A landscape with many valleys, sampled at points; each row gives a point and its height.
A ball rolls from a point to whichever of its 3 nearest points has the largest drop for the distance, and stops where none of them is lower. Distance is the straight distance between rows; heights are no part of it.
(503) height 125: [ 97  92 134 156  88 158 136 118  58  90 111  95 147  93 139  99 109 125
 129 118 168 115 126]
(1062) height 89: [111 124 129  98 144 130 109 124 105 131 195 117 126 189  93 151 136 177
 109 126  56 127 149]
(865) height 132: [121 111 147 145 117 161 136  96 136 140 144 111 130 146  95 133 165 140
 114 131  94 105 153]
(668) height 400: [116 156 198 129  85 144 148 110  86 123 106 115 138 158  89 122 143  78
 137 168 100  85 115]
(192) height 336: [153 134 152 183 108 153 167  76 110 140  74  83 145  92 129  88 163  96
 132 153 145 101  80]
(223) height 512: [138 102 112 147 132 151 134 130 170 133 119 117 175  67 141 113 137 117
 107  93 180 123 159]
(922) height 90: [170  99 102 173 126 183 144  88 151 167 143  68 137 104 106 105 190 161
 106 103 126 109 157]
(1173) height 232: [107 112 103  97 186  99  97 164 140 146 151 165 121 154 151 156 111 191
 147 133 134 163 117]
(785) height 362: [156 165 133  78 143  99 104 152 121 104  73 181  59 140 173 135  68  98
 133 158 158 144 114]
(679) height 313: [109 123 138 102 162 126  98 161 140 118 116 163 120 153 151 166  81 132
 132 148 161 160 139]
(448) height 440: [ 89 124 170 158  72 147 148 121  31 113 131  99 145 123 102 123 128  78
 124 123 127  83 121]
(712) height 326: [128  89 138 191 112 161 131  99  77 118  94  80 151  73 129  85 129 129
 121 125 164 117 105]
(391) height 40: [108 133 162 148 102 160 140 100 125 135 140 100 146 142  90 127 163 120
 127 132 107 114 146]
(827) height 247: [107  98 134 162 115 171 117  95  72 151 183  83 154 130 103 114 165 144
 114 107 121  90 140]
(1198) height 83: [107 142 141  94 173  90 110 164 125 117 106 157 106 171 138 149 134 141
 151 163 124 162  91]
(1157) height 345: [ 94 103 174 159  84 149 139 121  71 127 139 111 160 119  99 111 122  94
 128 128 142 100 127]
(597) height 215: [113 140  83 121 203  45  81 179 146 159 148 154  97 152 145 145 141 127
 159 141 167 148  56]
(317) height 17: [ 96 123 107  98 184 128  65 147  72 111 211 129 109 218 102 143 126 186
 109 132  82 125 145]
(135) height 643: [108 133 178 120 100 137 130 134  66 107 112 143 111 180 102 123  95  57
 129 155 134 116 131]
(936) height 264: [117 153 197 115 114 128 137 116 118 111 102 159 118 171 103 132 127 112
 144 156  90 131 127]
(671) height 343: [ 69 113 170 141  90 133 107 136  41 127 170 108 155 161 104 131 114  81
 120 125 130  71 143]
(653) height 260: [100 136  77  97 201  69  84 177 145 148 136 167 119 114 171 156 106 165
 152 130 176 158 111]
(811) height 234: [114 122 128 114 148 101 115 141 134 140 158 135 121 174 126 151 146 179
 144 141  79 162 108]
(32) height 106: [ 89 113 155 135 123 159 103 114  98 138 186 121 138 180  98 131 139 130
 113 119  76  82 171]
(873) height 333: [143 106 110 120 140  76 105 152 101 131 211  84 103 198  88 186 167 167
 149 119  29 143  81]
(1194) height 363: [118 103 127 129 133 151 126 138 165 143 135 139 147 117 143 134 122 139
 127 111 150 136 178]
(871) height 350: [115  80 136 162 118 175 118 127 109 139 154  89 165  98 125 122 136 141
  94  93 163 108 146]
(794) height 165: [101 142 169 124 144 138 112 125  96 123 165 142 136 201  98 140 133 131
 124 146  78 119 149]
(767) height 159: [152 136 124 125  77 109 164 133 142  95  90 125 116  84 175 103  79  49
 140 116 188 123 127]
(1008) height 236: [126 148 125 130 132 138 151 117 188 136 105 143 146  91 152 118 130 138
 128 116 131 139 164]
(640) height 150: [129 107 107 110 127 147 130 120 131 136 172 119 116 173  92 165 144 187
 120 109  58 148 151]
(998) height 245: [122 105 112  97 210 119  72 164 112 116 121 171  99 175 149 156 100 159
 129 146 153 142 119]
(1135) height 143: [111 106  91 100 177 109 110 160 140 131 167 139 124 168 117 157 145 198
 142 117 112 156 114]
(204) height 104: [160 108 129  95 114 141 115 132  74 120 133 135  35 164 153 122  55  45
 113 135 224 116 125]
(480) height 220: [184 195  94 132  82 124 153  82 188 115  83 132 137  40 167  73 112  62
 121 124 156 111 120]
(1095) height 503: [135 115 170 130  78 126 162 140  87  94  95 128  93 146 143 124  79  42
 125 146 173 126 123]
(921) height 397: [127 114  71  93 160 132 111 166 202 155 148 162 157 110 146 136 107 194
 117 103 149 157 174]
(196) height 157: [120  99 117 117 128 161 106 126 133 134 193 116 132 159  94 156 134 187
 116 104  74 137 174]
(608) height 312: [133 134 173 184 105 150 159  79 101 134 107  95 156 123  91  99 173  88
 106 141 104  96 102]
(591) height 142: [140  96 108 144 120 185 119 107 139 159 175  84 130 144  89 139 169 193
 104  92  67 106 158]
(1155) height 136: [132 163 161  97 148 113 113 147 119 105  98 180 110 152 128 151 109 112
 142 156 122 144 107]
(124) height 383: [124  92 128 180 127 168 147  94 130 123 111  83 161  88 130 110 147 124
 121 114 185 129 121]
(1207) height 311: [176 129  65 132 138 146 143 126 190 163 146 125 122  87 112 120 175 194
 125 120  86 131 144]
(189) height 55: [138 100 125 140  61 117 156 122 103  81 101 112 127  73 171 111  88  67
 120 103 201 131 119]
(422) height 492: [ 91  95 127 174 116 187 136  95  18 116 123  80 148  80 121  86 132 172
 118 122 136  78 137]
(1108) height 138: [145 113 125 174 132 182 135  89 138 163 141  87 143 119 107 117 167 141
 109 105 121 106 126]
(1166) height 92: [130 144 173 154  97 134 162  95 149 101  70 121 131 110 125  99 127  68
 126 140 127 114 122]
(321) height 455: [128  97 146 155 114 146 134 128 126 132 114 104 148  91 144 121 124 109
 120 100 184 123 147]
(1060) height 154: [130 102  96 109 132 130 121 139 148 128 175 104 127 153 114 149 169 210
 125 102  74 139 148]
(545) height 176: [131  90 118 173 129 178 123 103 122 153 178  79 149 121 109 115 167 150
 102 103 121 111 142]
(72) height 243: [134 123 112 108 142 127 126 162 186 129 110 144 158  83 167 132  87 110
 123 112 171 137 173]
(266) height 158: [199 135  56 147 116 114 136 138 182 145 130 103  96 112 105 142 194 223
 128 102  42 117  84]
(985) height 374: [157 170 145 122  89 111 153 117 183 101  65 161 124  89 144 105 110  73
 135 134 143 131 136]
(1126) height 248: [136 142 100 122 134 126 146 108 188 148 119 130 131 111 109 125 178 181
 131 129  85 159 116]
(110) height 164: [113 134 102 107 183  70 104 167 125 136 156 146 109 171 137 166 133 168
 151 143 131 160  87]
(849) height 354: [121 121 144 183 104 154 158  80  50 115  93  76 154  92 113  76 156 119
 129 136 129 102  85]
(293) height 567: [135 209 136  99 109  90 145 138 161  91  73 190 101  90 157 128  84  72
 134 144 123 143 113]
(243) height 258: [133 183 103 101 138 100 135 134 181 126  93 169 131  58 156 121 115 122
 131 130 123 149 127]
(420) height 237: [123 136 155 123 124 149 136 114 141 138 127 141 145 139 110 144 146 141
 131 123 100 158 151]
(723) height 325: [143 130 179 133  90 125 157 116 120 106  90 149 126 137 122 122 107  47
 137 142 149 109 133]
(297) height 223: [162 157  94 140 111 128 144 119 200 118  95 137 149  34 154  96 102  91
 126 116 166 122 136]
(112) height 188: [155 137 132 155 118 169 155  83 158 152 113 103 128 115 106 116 186 132
 116 131  95 124 130]
(736) height 694: [114 127 167 130 132 155  89 141  50 118 151 145 130 198 114 128  88  86
 122 152 144  81 159]
(24) height 438: [139 191 120  93 129  59 117 147 148 112  86 195  99  94 175 118  94  96
 147 139 128 161  93]
(511) height 602: [116  87 144 127  72 119 147 127  46  86 125 109 112 130 161 114  60  81
 125 128 202 131 121]
(933) height 359: [134 116 147 164  94 144 165  94 103 105  77  88 147  75 132  89 134  87
 129 135 166 116  99]
(1034) height 309: [125 143  90  87 147 120 137 152 200 146 110 176 144  60 170 125  80 134
 127 116 151 152 164]
(489) height 369: [116  95 103 195 129 174 127  89  37 154 155  62 129  98 129 109 159 180
 110 112 136  95 113]
(899) height 241: [113 125  81  97 161  64 124 163 161 144 159 146 135 135 143 149 144 205
 149 108 119 168  99]
(284) height 257: [142 158 134 116 101 127 149 125 169 118  90 143 140  73 167 119 104  74
 133 116 170 125 149]
(735) height 12: [120 143 160 130 122 135 140 114 153 120  98 142 146 140 113 118 137 104
 136 128 120 132 135]
(870) height 200: [106 139 166 119 146  99 138 139 125 128 122 145 132 180 115 143 140 150
 157 153  77 144 108]
(428) height 306: [107 157  57 103 139  53 143 162 186 165 143 154 137  66 132 123 141 161
 143 124 108 174  87]
(370) height 18: [115 143 174 119 126 134 138 104 113 121 139 133 134 166  87 146 147 123
 129 156  65 129 137]
(457) height 296: [146 159 101 119 133 122 156 109 205 155 104 137 135  77 126 105 169 151
 121 123 103 135 146]
(400) height 217: [118 132 109 121 167  46 111 169 125 157 173 135 111 183 119 147 160 138
 171 128 108 155  62]
(401) height 290: [113 114 145 179  95 165 147  85  75 153 145  75 155 126  96 112 164 121
 110 126 105  84 117]
(566) height 488: [153 146 175 108 103 120 129 136 119 101  88 142 106 159 134 125  87  54
 126 158 144 116 139]
(1075) height 617: [122 125 161 140 118 149 123 145 106 106 120 148 129 168 146 137  92  91
 128 139 154 112 149]
(5) height 222: [118 123 189 154  83 152 152 101  92 121 118  98 159 138  92 112 141  88
 116 136 123  94 128]
(964) height 338: [152 182  92 121 143 119 143 107 206 134 107 167 150  45 145  97 124 108
 117 140 121 132 134]
(1026) height 45: [ 95 117 121 116 141 151  76 134  68 132 220 111 134 193  95 146 122 148
 101 115  72  93 175]
(456) height 327: [143 136  72 112 150 132 136 131 197 150 117 141 147  80 139 121 144 173
 120 108 111 146 149]
(60) height 62: [161 115  93 124 126 141 132 114 152 143 161 102 114 156  91 150 197 205
 127 111  56 121 122]
(536) height 59: [117 112 107 107 182  90  92 161 102 127 195 123 115 203  98 160 131 191
 141 152 103 153 113]
(937) height 204: [ 76 106 154 143 121 165 101 120  74 143 177 106 150 165 106 141 122 122
 119 116 125  94 176]
(1159) height 139: [148 125 149 102 140 135 109 159  95 105 109 159  82 180 152 130  68  64
 127 156 189 130 137]
(948) height 140: [163 117 103 146  88 131 160 112 135  88  87  98 136  35 166 112  95  78
 141 102 200 120 108]
(1027) height 418: [128 116 142 103 146 130 115 141 149 124 126 154 133 150 139 157 104 153
 132 130 134 138 155]
(808) height 283: [137 165 122  80 170  80 110 157 140 116  90 176 106 115 162 150 109 118
 141 148 131 162 112]
(845) height 175: [141 117 125 128  98 116 143 142 144  95 105 125 136  83 162 128  72  74
 130  95 204 133 161]
(776) height 117: [148 108 136 101 146 145  87 139 101 102 111 166  65 165 151 139  58  96
 114 146 198 111 140]
(13) height 129: [173 128 103 199 124 168 140  72 130 185 145  73 128 122 121 106 189 139
  94 132 122  99 105]
(1032) height 300: [118  95 105 102 143 143 125 152 164 154 161 132 142 145 136 146 137 200
 118 104 117 158 167]
(390) height 61: [113 107 132 107 175 146  67 137  89 111 169 154 121 200 119 144  96 157
 106 152 130 121 151]
(412) height 128: [123 140 101 101 142  94 133 138 166 137 125 143 131 117 131 140 149 178
 139 122 101 158 130]
(543) height 329: [158 166 130 152 123 144 155  92 196 142  81 114 128  82 136  79 163 102
 126 141 119 118 131]
(581) height 208: [143  91 111 155  85 148 164  86  90  65  77  82 131  60 158  98  90 124
 143 110 183 132  98]
(932) height 249: [120 146  96 117 150  32 112 177 150 177 158 138 100 176 111 146 172 138
 149 124 104 162  70]
(309) height 320: [111 126 161 109 162 132 122 143 133 111 126 149 122 164 128 153 116 139
 132 149 114 130 139]
(551) height 349: [149 150 154 104  85 121 138 140 148 100  88 171  91 118 169 132  80  61
 133 120 175 140 142]
(1012) height 189: [168 149 118 173 114 131 155 113 169 116  77 106 149  48 150  93 114  60
 132 123 166 125 118]
(397) height 211: [118  99  92  96 217  92  72 163 113 131 152 139 105 172 136 155 115 183
 153 154 142 167  83]
(826) height 219: [ 96 145 180 130 105 155 131 102  84 126 139 116 147 170  81 129 137  99
 110 149  98  91 159]
(50) height 297: [124 144 117 119 127  68 125 146 113 145 168 115 113 171  92 160 178 165
 155 138  60 143  75]
(823) height 355: [128 141  83 118 114  62 135 151 165 153 153 127 121 131 112 147 178 182
 149 122  63 151  82]
(117) height 91: [133 161 127 114 133 122 141 145 181 130  95 170 135  79 152 134  98 111
 130 121 136 138 154]
(637) height 174: [149  90  90 140 132 172 132 115 179 173 143 102 132 109 125 123 156 196
 100  90 139 120 172]
(115) height 230: [160 108 140 111 110 132 125 156 121 112 100 150 103 130 159 137  63  78
 113 124 193 131 150]
(1025) height 173: [116 175 135  99 165  56 115 166 122 118 103 176  98 139 149 134 126 115
 169 164 112 154  66]
(318) height 341: [113 175 152  97 141  89 131 150 153 125 114 159 125 140 143 132 139 123
 149 143  99 166 108]

Call two points neighbours if one is among the 3 nearest of the other. Go from one point of each pair to the other, from neighbour to neighbour, staying as low as possible. Name the highest point that can't be avoided.
(189) / (110) -> (457)
(1135) / (370) -> (794)
(412) / (5) -> (899)
(117) / (189) -> (284)
(922) / (536) -> (545)
(1135) / (60) -> (640)
